Each scene shows the same named points in several views. A view is turned or mirrored, and shifted as a whole, has a little noise and may leave points out.
In the rows, 128 means zero.

Scene 1
View 1
z_904: [151 125 120 150  89 101 160 122 134 128 104 123]
z_100: [140 109 133 147  81  91 113 111 147 129 127 111]
z_15: [139 110 138 128 102 111 153 104 111 143 114 141]
z_175: [135 112 138 134  96 107 128 112 128 134 122 123]
z_632: [133 147 132 123 121 137 155 136  97 129 112 132]
z_295: [152  98 128 142  94  96 179  97 119 151  96 150]
z_364: [135 170 121 132 123 142 134 159 110 112 118 105]
z_267: [129 126 137 134 100 113 107 126 131 125 131 110]
z_562: [147 162 116 125 132 147 208 141  81 134  90 147]
z_999: [142 121 132 137  98 111 145 114 125 134 115 125]
z_36: [130 129 137 130 102 116 113 125 127 127 129 115]
z_653: [134  83 148 130  88  89 128  84 129 151 125 139]
z_605: [125 126 142 134  97 113  90 123 138 123 140 101]
z_616: [151 106 124 171  59  72  97 114 183 116 127  86]
z_573: [135 147 126 142 103 118 111 142 135 113 125  98]
z_261: [146 116 126 149  87  95 140 116 141 129 113 117]
z_740: [129 123 138 126 106 118 126 120 121 133 128 126]
z_923: [126  85 159 126  83  88  92  89 137 141 143 127]
z_942: [140 165 117 146 103 126 119 153 134 109 122  90]
View 2
z_175: [146 139 127 134 111 147 144 131 140 117 113 142]
z_904: [141 145 120 133 105 188 141 146 137 101 105 157]
z_100: [145 145 121 114 121 162 161 122 141 118 118 129]
z_267: [123 144 133 124 128 139 142 132 152 122 124 141]
z_562: [120 137 130 178  85 170  84 187 133  84  91 209]
z_364: [ 83 152 142 143 125 152 105 166 163 113 119 171]
z_15: [160 131 123 149 100 147 131 137 127 104 104 159]
z_632: [119 139 134 156 107 140 105 160 145 104 110 177]
z_261: [145 143 122 124 110 171 152 133 139 109 108 141]
z_653: [182 126 117 131 101 137 156 113 125 114 104 132]
z_616: [143 157 122  81 132 195 193 110 152 122 126 108]
z_999: [143 137 122 138 106 158 138 141 139 111 106 151]
z_942: [ 82 158 143 119 135 170 131 154 170 118 127 151]
z_923: [188 124 121 121 119 103 174  91 131 133 122 107]
z_295: [179 131 112 151  82 179 139 142 120  91  91 164]
z_605: [122 143 136 115 134 131 148 125 157 133 131 128]
z_740: [133 134 130 138 115 134 131 136 145 116 118 148]
View 3
z_653: [130 113  83 103 110 147  87 147 145 153 121 137]
z_100: [139 120  97 116 133 135 106 117 115 149 128 160]
z_15: [125 141  75 127 120 137 119 150 161 143 128 149]
z_36: [112 137 112 127 129 120 124 119 135 149 109 164]
z_923: [120  99 111  98 108 136  80 133 127 160 104 139]
z_942: [120 157 117 149 153 110 154  95 115 138 117 189]
z_573: [120 143 120 137 146 114 136 101 118 147 112 179]
z_295: [146 143  45 120 125 151 116 157 162 138 153 145]
z_999: [127 141  84 125 128 132 125 133 143 142 129 158]
z_562: [113 197  56 170 133 128 180 155 192 124 139 168]
z_261: [142 134  84 122 136 135 116 122 129 142 138 160]
z_267: [116 133 113 124 131 122 120 116 128 149 110 166]
z_175: [128 130  95 122 126 132 113 130 141 146 118 158]
z_616: [163 106 104 105 150 133  92  86  77 151 139 168]
z_904: [148 158  60 140 146 137 138 127 142 133 155 166]
z_605: [114 126 128 123 129 119 116 110 123 154 102 166]
View 4
z_364: [ 95 170 150 152 135 122 162  92 139 122 163 127]
z_36: [132 127 128 129 129 113 141 100 118 128 152 114]
z_295: [124 118  94  85 108  90 100 108 156 126 159 167]
z_740: [133 127 125 123 136 115 132 103 123 124 160 128]
z_923: [175  85 109 106 135 111 117 107  97 132 143 101]
z_632: [113 155 136 129 135 118 142 103 147 116 182 150]
z_562: [ 83 177 131 120 127 113 135 108 182 110 200 193]
z_261: [119 126 107 111 112  95 123  94 130 135 133 127]
z_100: [129 114 108 113 115 100 125  93 114 138 129 109]
z_267: [131 127 127 128 131 112 140  94 112 132 144 106]
z_573: [107 144 135 143 125 113 153  94 117 135 134 103]
z_942: [ 93 163 139 150 123 114 161  85 123 133 135 106]
z_904: [105 138 107 110 107  94 123  94 141 131 141 143]
z_653: [161  93 100  94 126 102 103 109 119 127 154 129]

Which points are out of place in each view (at most two, in the order of its rows)? Write - if all are in place.
view 1 -> -
view 2 -> z_923
view 3 -> z_904
view 4 -> -
